A landscape with many valleys, sampled at points; each row gives a point and its height.
A ball rolls from a point to the lowest of its 2 nearest points, and stops where none of them is lower. Distance is the straight distance between rows; heights are no part of it.
Z733: [ -4  11 -25  -7  23  -7   4 -31  16  21   5   1  20  21  -9 -20   9  31
   6   2   0]  height 7.40
Z650: [ 15 -23  -9  10  -2  -7 -14  12  10  11  -5  -8 -13 -19 -21   0  33 -12
  -5 -19   3]  height 6.45
Z228: [  3   7  -2 -32  -9  -4 -29  17  14  -2  -4  20  -8   3   9   7 -18  -1
  -8  32 -14]  height 4.81
Z552: [ -2   1  32  31  -9   0 -10 -20 -34 -12   5 -20  -3  -2  -4   2 -29 -20
  13   0  -3]  height 5.74
Z112: [-26  -3  19  23  16   2  -8   2 -24  -7  -8  -3  -1  12   2  -4 -41  -8
  14   2   8]  height 5.91
Z912: [ 13 -12   9  39  -6   9   3 -22 -22   0 -17 -27  12  -7 -27  -5   5 -13
  30 -14  -4]  height 5.54
Z283: [ -6 -22  -8  34   9   8   3 -41 -13  -6 -25   5  10  28  -9  -8  21   4
  29  11   3]  height 7.20
Z86: [-13  30   9 -21  31 -20  16  13   4   7  -5  23  -9  -6  47  -7 -20  10
 -18 -14  -2]  height 5.79
Z67: [ 16 -17 -14  -3 -20  -6   1  25  18  24 -23  -1 -23 -17 -17  19  22 -13
 -13  22  -8]  height 3.58
Z230: [  7 -13  18  27 -14   5 -20   5  -6  -6 -12 -20  -2 -21 -21 -11 -18 -22
  -1 -20  -1]  height 3.56
Z434: [-17   3   7 -11   6  -6  39  24 -10 -15  20   7 -18  -1  44  29  -5  -2
  -9  -7   5]  height 3.68
Z683: [ 23 -26 -15   9 -22 -15 -19  -8   2  14  -2  -9 -14  -1 -12   3  27 -34
 -25   4  -9]  height 4.29
Z241: [  5  30 -10 -37   1   0  36   6  15  10  -4  23   7  12  19 -10  -7  15
 -11   8  10]  height 6.49
Z980: [-20  14  -3 -16  -5  -4  39   9  12  -1  18  14  -5   8  16  12 -39  15
  -2  -3  13]  height 2.86
Z454: [ -9  13  -6  -1  15  11 -10  -8 -10   5 -10   0  24  22  -1 -16 -21  17
   7   3   8]  height 5.02
Z444: [  4 -26  -9  26   1 -17 -13  -1   5  14  -6  -1  -8  -8 -22  -6  36  -7
   8 -10   1]  height 6.20
Z884: [  1  35  17 -10  24 -12 -18  -9 -17  -1  17   1   8   6  27 -19 -20  22
  -1 -14  -4]  height 7.13
Z33: [ 24 -24 -14  19 -15 -15 -19 -18  -4  16  -7 -15 -21  -5 -19  -8  34 -31
 -17 -15  -4]  height 4.76
Z687: [ -7  12 -14  -9   8  -3 -12 -17   1   7 -14  19  16  25  -3 -14 -19   9
   3   7  -1]  height 5.78
Z940: [ 19  -8  11  -7 -18   2 -12  32  24  -5   2  -4 -13 -28 -10  13   4 -14
 -10  -9  -8]  height 2.35
Z519: [ 27 -21 -10  -2 -19 -12 -20   9   7  23  -9  -5 -27  -6 -12  15  29 -27
 -18  14 -12]  height 3.95
Z987: [ -1   3  -9   9  10   1  -5 -37  -4  11   6 -19  20   7 -20  -5  12  23
  44   1  -7]  height 6.92
Z29: [ 26 -15 -17  -2 -13  -1   4  26  18  15 -14 -10 -26 -29 -19   4  31  -8
 -15 -23   2]  height 6.62
Z730: [ 13 -13  24  27 -17  10 -14  -7 -21 -12 -12 -27  -2 -16  -7 -16  -8 -35
 -12 -16   2]  height 1.90
Z565: [ 22 -11  16  36 -23  11  11 -40 -37 -14 -25 -19  -1  -8 -22 -13   1 -28
  -4 -11  -6]  height 4.54
Z364: [-10   1 -20 -30  -2  17  41   3  35   2   6  13  10   3   4   4  25  22
  12   2  18]  height 7.35
Z111: [-11  12  -5  -6   7  11  33  12   9  -5  26  -2   8   6   5   8 -15  21
  -2  -2  12]  height 2.07
Z529: [ 12  -2  16 -31 -27   2   3  41  25 -19   2   4 -19 -19  13  18   4  -5
  -2  12 -10]  height 2.37
Z263: [ 12  -7  -2  17  -7  10  21  19 -15  -1  17 -20   3 -15 -17   3  -7 -17
 -25  -1   2]  height 4.09
Z951: [ -2  -9   1  29   0  -1 -13 -33 -10   2  -6 -10  16  -2 -25  -1  12   4
  40  -7  -4]  height 6.37
Z61: [  3  -1  -2 -32 -22   9  11  26  23 -11   0  18  -7 -16   9  22  15  11
   5  11  -5]  height 3.07
Z930: [-29   3  13   9  27  -6  -3  11 -10   0  -5   3 -10   5  23   8 -39   2
  -3   0   5]  height 6.72
Z167: [ -4  18 -15 -36   5  18  35   7  17   1  -1  18  14   5  14   0   9  20
   0   9  11]  height 6.98
Z507: [-11  19   4   3  27   7   2  -8 -20   4   6 -14  17  23   9 -14 -21  21
   5   0  10]  height 5.72
Z500: [ 14 -12  19  14 -19   4 -36  -6  -2 -17   6  -8   1   4  -3  -1  -4 -25
  -6  -3  -8]  height 4.61
Z716: [ 10  -5  24  21 -20   2 -34 -27  -8 -22   8  -6   4   4 -11   7 -11 -14
   6  -1 -12]  height 5.35
Z735: [  1  34  -4 -45 -16  -3  24  13  15   4  -8  27  -4   1  22  -1  -9  15
  -6  15  -4]  height 6.01
Z882: [  0  38   7 -22  22 -11 -10  -1   7  -1   0  19  11  -1  22 -32 -17  14
 -11 -12  -1]  height 7.80
Z721: [ -2  25  -4 -45 -16  -4  -1  16  19  -1 -10  26  -9  -7  13   6 -15  11
  -3  25  -9]  height 5.56
Z827: [  4 -20  -5   4  -1   2 -33 -16   2  -2  -6   6   7  10  -5   0  34  -8
   4   6  -3]  height 2.42
Z157: [ -2   2  -6 -16 -10  -2 -27   1  -1   1   7  18   6  15  -2  12 -16  -5
 -11  21  -6]  height 3.97
Z36: [-11 -13 -27 -15   6  -9  14   1  24  26  -9  19 -12   6 -13  11  25   9
   4  31   2]  height 2.69
Z689: [-18  14  -1 -23   1   2  28  23  17   4  -4  23 -11   8  14  10 -38  10
  -2  11  10]  height 3.61
Z919: [ -6  -7 -22  -9  17  13  26  -3  27  10   7  -3  13   9  -8   3  26  29
   5   0  14]  height 7.57
Z427: [-18   5   9  -2  16  -2  17  26  -8 -13  22  -2 -18  -6  23  18 -16  -1
 -11  -4   6]  height 3.29
Z596: [-14 -13 -28  -4  12 -11  -2 -11  16  22   1  10   1  12 -15  -2  22   7
   7  21  -1]  height 2.18
Z789: [-11  13   9 -19  17  -6   4  21  -2 -14  25   6 -11   0  33   7  -7  14
  -6 -10  -2]  height 2.73
Z106: [ 15 -16  -9  13  -6  12   4  20 -13   3   2 -11   4  -2 -19   6   5 -21
 -25  11   3]  height 3.88
Z521: [  3  -9 -12  -3  -3   1 -25  -5  -1   2   4   9  10  10 -10   5   8  -1
   0  13  -5]  height 3.23
Z316: [ -7   7  11   0   8   7 -19   7  -7 -12  14  -6  10   4   6  -4 -11   9
   0   0   4]  height 3.84
Z686: [  4  -6  13   7  -5   2 -10  23  14  -8  14  -7   0 -25 -17   7  -7  -1
   2 -14  -4]  height 3.01
Z584: [-13   8   9 -32  -6  -7  37  23  -3 -23  17   8 -13   4  51  22   5   3
   2  -7   3]  height 4.07
Z52: [-22  15   7 -16  30 -17   1  18   0   8  -4  18 -10   4  36   3 -37   7
  -8  -5   4]  height 6.25
Z441: [ -2   5 -22   3  11 -14  -6 -49  -1  16   8  -8  20  21 -10 -11  13  27
  25   1  -8]  height 7.19
Z511: [-16 -19 -20  20  18  -3   3 -44  -3   6 -25  -2  12  29  -6 -17  17  13
  37  14   7]  height 7.38
Z81: [ -8   3 -22 -10  18   8   8  -7  14   5  13   0  17  14  -8  -5  11  30
   1   3   5]  height 7.54
Z971: [  0 -14 -18 -11 -11  -2  14  17  21  30 -15  11 -19  -9 -19  27  19   1
   1  32  -2]  height 3.19
Z613: [ -1   0  -5 -17  -5   9   7  20  17  -6  11  14   2 -12  -5  13   6  12
   0   0  -3]  height 3.63
Z638: [ 12 -25  -3  37  -6 -21  -9 -28 -11  11  -9 -18 -17  -4 -19 -12  39 -18
   7 -19  -2]  height 5.57
Z626: [ 27  -7   8 -23 -24   2  -4  37  27  -3  -6  -2 -20 -22   0  15  23  -6
  -5  13 -20]  height 1.75
Z415: [-14 -11  13  34   4  16  -6  -3 -23 -15 -18  -8  12  11 -10  -4 -21 -17
  10   4  12]  height 4.90
Z403: [ 20 -24  10  15 -15   2 -39 -12   6  -5  -4  -8  -1   0 -10  -3  25 -22
  -5  -8 -10]  height 3.64
Z556: [  3  -9  -5   6   1  10   4  16  12  -2  13  -3   5  -9 -19  10   7   7
  -4  -2  -3]  height 3.49
Z430: [-11  27   1 -35  -2  -3  37  14   2  -9  17  23   2   7  44   2  -1  12
  -6 -12  10]  height 4.75
Z609: [  1 -17  -7  28  -2  15  -6 -27 -19  -6 -14  -2  18  24 -13  -3  12  -3
  11  10   3]  height 6.99
Z591: [  6  -5  13  32 -19   1 -16 -32 -20 -10   2  -6   6   3 -19   4 -20 -12
  13   1 -12]  height 6.07
Z8: [  2 -21   0  24  -3  14  -6   6 -19  -7 -13  -5  11   5 -12  -3  -7 -26
 -11   8   8]  height 4.28
Z665: [-12 -17 -20   1  10  -9 -20 -27   1  10  -5  15  11  23  -7  -8  39   1
   6  18   0]  height 1.34
Z967: [  6 -13  -1  38  -9   6  -1  -2  -9   4 -17 -22   5 -22 -30 -10 -11 -19
   9 -21   2]  height 4.70
Z843: [-12  31  10 -34  10 -17  31  13  10  -4  -2  27  -8  -6  47  -7 -14   9
  -9 -15   1]  height 5.34
Z671: [  5   2  16  19   0   3  15  15 -22  -5  19 -30  -7 -31  -4  -7 -11 -19
 -25 -13   4]  height 4.38
Z100: [ -1  36 -10 -36  11  -2  -3   4  26  -4  -1  22   8  -9  10 -19  -3  22
  -6 -10  -2]  height 8.23
Z666: [ -8  30  18   1  22  -7  -6 -18 -31   2   9  -5   7  16  16  -9 -22  22
  15  -9   0]  height 6.44
Z973: [ -9  22   2 -16  15   6   8  10  -3  -5  22   1   7   3  11  -3 -13  23
  -3  -9   8]  height 2.90
Z691: [ -5   9  17  15   3  -1 -19  -6 -21 -11  19 -18   9  -3  -5   2 -21   0
  10  -1  -4]  height 4.69
Z974: [ -3   3  30  20  13   1   1  19 -22 -13  23 -31  -6 -25  15   0  -6 -10
  -9 -14   0]  height 4.77
Z618: [ 21  -6  17  26 -24  15  -4 -38 -23 -14 -28 -23 -10 -16 -10 -18   2 -31
 -18 -24   0]  height 3.62

Where does a ball stop that starts at each point below?
Z552 | Z111
Z86 | Z789
Z882 | Z454
Z930 | Z106
Z33 | Z665
Z81 | Z730
Z364 | Z665
Z591 | Z665
Z29 | Z665
Z511 | Z730
Z283 | Z730

Call two points neighbours if one is among the 2 nearest of the other. Go from one point of each pair to the other, from neighbour to neighbour, staying as low as possible. Name the highest point that can't be avoided.
Z111 / Z730 | Z919
Z789 / Z111 | Z973
Z111 / Z665 | Z735
